Points on a hilly landscape, in no order, each with its height.
A ball rolls from a point to whichever of its 2 nearest points has the largest drop for the distance, and stops where none of them is lower. Distance is the straight distance between rows; heights are no part of it.
Q465 (h 567): [ 11  -8 -11   0  -5   2  10  11  -6   6   7   6   1  -9   2  -6   1 -13
   3  15  -1   2  -4]
Q856 (h 164): [ -4  14 -13  -2  24  -3  -1  -6  -9   1 -13   2   2  12  12   9   4  -4
   0  -6  -4  -9   5]
Q58 (h 273): [  0  -7  20   0  12  -4  -3  20   3 -30 -14   5  17   0  -4  -6  -2  -2
  -3  -9   2  10  10]
Q178 (h 320): [ -3   5   4  -4 -24   3 -19 -10   8  22  16  -8 -19 -14 -11 -16   1  -4
 -17 -12   2 -10   6]
Q535 (h 221): [  3   2   9   5  11   2   8  21  -5 -23 -26   8  27  16   6   1  -8   5
  -5  -4   9 -22   3]
Q679 (h 755): [ 21  -6   5  -8 -17  13  -7   4  -7  19   9  -6 -14 -15  -5   3 -10  -2
  -6   7  -1 -18   8]
Q871 (h 328): [  8  -8  13   0  11  -9  -1  20   2 -17 -14   3   8  -5 -14  -8  -7  -7
   6   5   3   8   2]
Q506 (h 408): [ -7   6  11   0   7 -16  -6   0  12 -10 -11 -15  -6  15   0  12  -7   6
  12   5  -2   0  12]
Q973 (h 666): [  0  -8  -1   4  -1   0  -3  -6  -6  12  14   2 -19  11  10  -4  10   2
  -8  14  -1   3  -7]
Q770 (h 782): [ 12  -4   9  -2  -3   9 -14   1 -18  16   5   2 -22  -4  -8 -14   1   3
 -11  12   4 -12  -1]
Q349 (h 313): [-16   7 -17  -1  -4   0  10  -8 -20  12   3 -14  -7  -4   3   4  15  -6
  -9  -5   4   4  -8]
Q743 (h 387): [ 16  -4  18  -7  17  13   8  11  -5 -24 -12  11   8   5   1  -2   6  -7
  -1  -1 -10   1   8]
Q960 (h 397): [  9  -9   6  -1   4 -14   1  15   4  -8  -7  -1   1  -6 -10  -7  -8 -10
  12  17   0   7   2]
Q386 (h 215): [ -4   6 -16  -1  17  -6   2  -8 -10   5  -1  -6 -11   5  12   2   7  -8
   0   5  -7  -1   0]
Q987 (h 775): [  2  11  -5  -1  -6  11   2  -2 -11  16   4 -22  -7  -4  -3   9  -3   1
   0   1  -4  -9   3]
Q615 (h 175): [ -1   7   5   4  13   1   1   8   0 -22 -19  10  19  12   8  -2  -5  12
  -3  -7   9 -14   3]
Q249 (h 712): [ 14  -4  13   2 -11  10   8   8  -3   0  -7  21  10  -1 -17 -13   5  -5
   2   8  -4   1  -1]
Q371 (h 218): [  1   0  12  -9  -3  -7  -2  -3 -16  -1 -27   2   0   5   0  11  -2  14
  -2   6  10  -6   2]
Q597 (h 665): [  3   5 -15   1   7  -3   5   5  15 -12  12   4   0  -5   7  -7  -6 -13
   4   5  -2   5  -4]
Q259 (h 235): [  8   0  16  -1   8  -2   9  21   1 -23 -21   7  24  -7   0  -3   3   2
  -5   2   3   0   6]
Q881 (h 742): [ 13  -1   4 -13  -8   5 -12   0  -1   9   6 -10 -14 -12   3   5 -11   4
  -1   9   1 -14  11]
Q738 (h 393): [-17   9 -17   7  -3   1  13  -5 -11   5  -2  -8   7   0   4  11   4  -3
  -2 -13   2   7 -14]
Q275 (h 258): [ -7   5 -10   5   4  -2  12  -8   8  -4  11  -6  -4  12  11   5   0  -7
   5   0  -8   4  -7]
Q505 (h 796): [  9   9  -8   1   3   8   7   6  -6   8   0 -12   5  -2   0  11  -2   6
   7  10  -4  -9   9]
Q112 (h 644): [  7   2   1   7 -13   4   6   5  -4   6   1  10   5  -7 -11 -13  -3   8
   1  14   9  -3 -11]
Q477 (h 749): [  0  -4  23  -3  -8  -4  -6 -11  -5   7  -5 -10 -18   3  -8   9  -8  15
  -3   5   5  -6   2]
Q397 (h 208): [  6   1  16  -5   1  -4  10   3   0 -16 -19  18  15  -6   5   4   8   6
  -6   0   1  10   4]
Q181 (h 399): [  3  -2   4  -1  -2   4  -3  -3  18  -5   9  11   1   3  -7  -9   1 -10
  11  -5  -9  15   4]
Q217 (h 337): [ -1  -4   8  -3   3  -7  -9  -6  14  -1   2   7  -3  -4 -11  -2   4  -5
   6  -7  -6  19   7]
Q747 (h 721): [ -9  -8  19   3  -5 -11   2  -9  -4   0  -8  -5  -9  16  -5   9  -5  11
   4   5   4   4  -5]
Q226 (h 356): [  8   1  -2   1  15  11   2   6  -9  -5  -6   8  16  -7   0   9   3   4
  -2 -11  -5   6   7]
Q307 (h 715): [  4   1   0  -5  -2  -2 -13  -3   6   4   7  -9 -16  -2   4  -5  -1  10
   1  15   4  -7   7]
Q941 (h 304): [  1   7  -2   3  16   8  -8   2  -6   3  -2  -4  11 -10  -5   8   2   6
   0 -17  -1   8  11]
Q450 (h 621): [-14 -13   3   2 -17  -8   7 -13  11   5  10   3  -7   5   5   4   2   4
   0   0   2  10 -12]
Q834 (h 484): [ 13  -6   0   0  -2  -5   5  11  10   0   3   7   5  -9  -6 -13  -3 -13
   9  19  -4   6   5]
Q146 (h 625): [  6  -7 -16  -2  -3  -4   7  10 -18   8   2   4  -4  -7   9  -2   2  -5
  -3  20   5  -5  -8]
Q315 (h 643): [ -5  -9   7  -1  -3  -6   6  -3   9 -11   0   0   2  10   4  12  -8  -2
  12  -6  -5  13  -5]
Q216 (h 118): [ -2   9   0   2  26  -9   2  -4  -1 -14 -15  12   9  11  12   8   5  -2
  -7 -13  -3   0   5]
Q142 (h 434): [  9  -4 -14  -2  14  11   0  19  -3 -10  -7   0  22 -13   0  -1 -12  -1
   8  -4   8 -15   3]
Q961 (h 767): [ 15  -4   4  -4 -20  10 -13   7 -11  21  13  -4 -17  -7 -11 -12  -5  -8
  -8   5  -1 -14  -1]
Q254 (h 278): [ -2  -2  -2  -4  -6  -6   3  -2 -20   5 -19   5   3   3   6  14  -3   9
   0   3   8  -5  -7]
Q815 (h 530): [  8  -4 -13  -7  -1  12  -2   9   3  -2   1   2  13 -16  -5  -9  -8   0
   8   4   5  -7  -4]
Q9 (h 375): [ -8  -6  -4  -2 -39   0 -16  -1   2  21  16  -7 -11   5  -7 -16  13 -14
 -12 -11   0  -2  -5]
Q837 (h 261): [ -3  14 -11   7  10   3   6  -3  -2  -9 -11   6  13   8  10   2  -7  12
   1  -6   7 -13  -5]
Q15 (h 678): [ -6  -6  12   5 -12  -6   8  -9   3   1   4   0  -4  13  -4   6  -2   5
   7   5  -1  10 -10]
Q243 (h 262): [ -1   8   2  -9   3  -1 -21  -9  14  10   6  -8  -9 -20 -10  -4   1  -2
  -2  -6  -3   4  14]
Q481 (h 369): [ -7   7 -12   2  -7   1   7  -2 -15   9  -9  -5   8  -2   4  17   1   6
   1  -4   2   0  -8]
Q88 (h 607): [-15   4 -10   6  -5 -11   4 -13   4   0  -3   0  -1   6  13   2  -2  11
   0   3   9  -3 -11]
Q852 (h 711): [  7   1   5   8 -10   9  10  13   3  -2  -3  12  16  -4 -19 -12  -6   0
   7   4   4   2 -10]
Q399 (h 609): [ -8  -2   1   4 -19   2  -7  -8   5  16  17   0 -12   3  -6 -11   7   1
  -4   1  -1   5  -8]
Q262 (h 342): [-12   8 -11   8  16  -7   3  -4  13  -8   5  -8   3  13  10   9  -8  -5
   9 -11  -6   3  -1]
Q734 (h 760): [  2   9   5  -2  -6  11  -4 -15   0  18  12 -18 -16  -7  -1   8   0   8
  -5  -5  -3  -9   9]
Q520 (h 598): [  8   1  -9   3   9   7  -1  12  18 -15   8   3  11 -10   0 -16  -9  -2
  11   3   1  -4   1]
Q130 (h 284): [ -6   2   0  -4   7  -3 -17  -9   7   6   3   1  -6 -13 -16  -8   6  -4
   1 -12  -6  15   5]
Q419 (h 242): [-10   5   2  -4  15  -1 -17  -7   5   3  -4  -5   1 -17 -13   2   3   5
  -3 -24   1   9   7]
Q962 (h 365): [ 12 -10  -4   6  12  16   3  23  -6  -7  -8  -2  24  -5  -7  10  -9   0
   6  -7   2 -11   8]
Q906 (h 524): [ -3   7  -8   2  -5  -1   7  -1  -5  -1   0   1   4  -4   2  -4  -4  11
   1   9  11  -4 -13]
Q911 (h 685): [ -1   1  -1   1   2  -1  -6  -6  -1   9  14  -9 -21   4   3  -6   8   1
  -1  15  -5  -2   3]
Q769 (h 633): [-15  -2 -10  -3  -4  -3  -3 -16   0   2   5  -1 -10   0  13  -4   6  10
  -4   4  10  -6  -8]
Q404 (h 526): [ -5  -1  -4   0 -18   5   1  -6  10   7  15  -1  -1  -2   3  -5   3   3
   5   4  -1   6  -4]
Q289 (h 177): [  1   3  16  -7   1 -11   4   0  -5 -10 -25   4   9   2   4   6   4  13
  -5   6   5   0   5]
Q510 (h 686): [  6  -4  11   1  -8   0  -1  -6  -3   7   2  16  -3   2 -10  -9   6  -3
   0   7  -4  11  -3]
Q341 (h 345): [ -1  -3  -4  -8 -35   1 -20   1   1  21  17 -12 -15  -8  -6 -18   5 -13
 -18 -10   6  -9   1]
Q270 (h 364): [-13   2   9   4   8 -17  -8 -12   8   3  -4 -15 -18  10  -4  12   0   8
   5   6  -2   2   8]
Q129 (h 260): [-18  -1 -12  -4  11  -8   1 -18 -11  11  -1 -14 -13   4   7  10  11  -4
  -5  -7  -2  -2  -4]
Q429 (h 579): [  1  -8   2   6  10   2   6   7   7 -21   7   3  11  12   7  10 -13  -9
  10 -14  -7   9  -1]
Q654 (h 410): [-10  -1 -15  -4 -14   3   7  -8   2  10  18  -2  -5  -5  12  -5  15  -4
  -9  -1   2   7  -7]
Q152 (h 519): [  7  -4   1   3   4  -1   6  15  15 -20   6  11  14  -2   1   0 -10 -10
   7  -7  -5  11   1]
Q985 (h 316): [ -6   5  -7  10  -4  -5  22 -14   5   4  13   1  -2  10  15  13   7  -2
  -3   1  -9   3  -9]
Q953 (h 379): [ 16  -4   7  -3  15  10   7  11  -7 -12 -11  15  14  -2   0   8   8  -4
  -3  -8  -9   9  12]
Q257 (h 280): [  6  -6   1  10  16   8   7  22 -10 -17 -16   3  27  10   0   6 -11   0
   3  -7   6 -17   4]
Q947 (h 460): [  5  -5   2   1  -4  -1   7   3  13  -7  11  13   8   3  -3  -2  -3 -20
  10  -9 -12  18  -5]
Q746 (h 403): [ 10  -3  10  -3  20  13   2   6   1 -27 -10   4   4  14   2  -3  -3  -1
   4  -3  -4 -10   4]
Q910 (h 357): [-13   4 -16   4  -5  -5  15 -14   0   4  15   1  -5   2  14   1  12  -5
 -10  -1   2   4 -16]
Q809 (h 303): [-12  -4   2   0   6 -11  -1 -14  -6  13  -1 -10 -12   4  -3   8   7   4
  -2   1  -2   7  -1]
Q323 (h 650): [-12  -5  -7  -2  -2   2   0 -18   1   8   9  -3 -15  11  15   6  10   9
  -3   5  -1  -6  -4]
Q810 (h 400): [-20  11 -16   6  11  -7  -8  -4  18 -10   0 -11   2   9  10   6  -7   6
   8 -12   2  -3   3]
Q879 (h 651): [  3  -8   6   4 -17  -2 -10  -4   3  14  13  14 -12   8  -7 -18  10  -3
  -5   7  -3   6  -5]
Q79 (h 290): [  4  12   3  -8  -8  -1 -18  -5   5  20  10 -11 -13 -25 -11  -8  -5  -2
 -10  -9   1  -1  10]

Call two points neighbours if one is among the 2 nearest of the other. Go from one point of each pair to the other, from neighbour to neighbour, staying as low as possible. Name the highest point that can't be avoided.
Q289, Q419 | Q746
Q243, Q419 | Q130
Q615, Q289 | Q738

Where does a ball stop that starts at each point below?
Q743 | Q419
Q871 | Q289
Q815 | Q615
Q961 | Q906
Q809 | Q216
Q738 | Q216
Q987 | Q906
Q505 | Q289
Q9 | Q243
Q770 | Q906
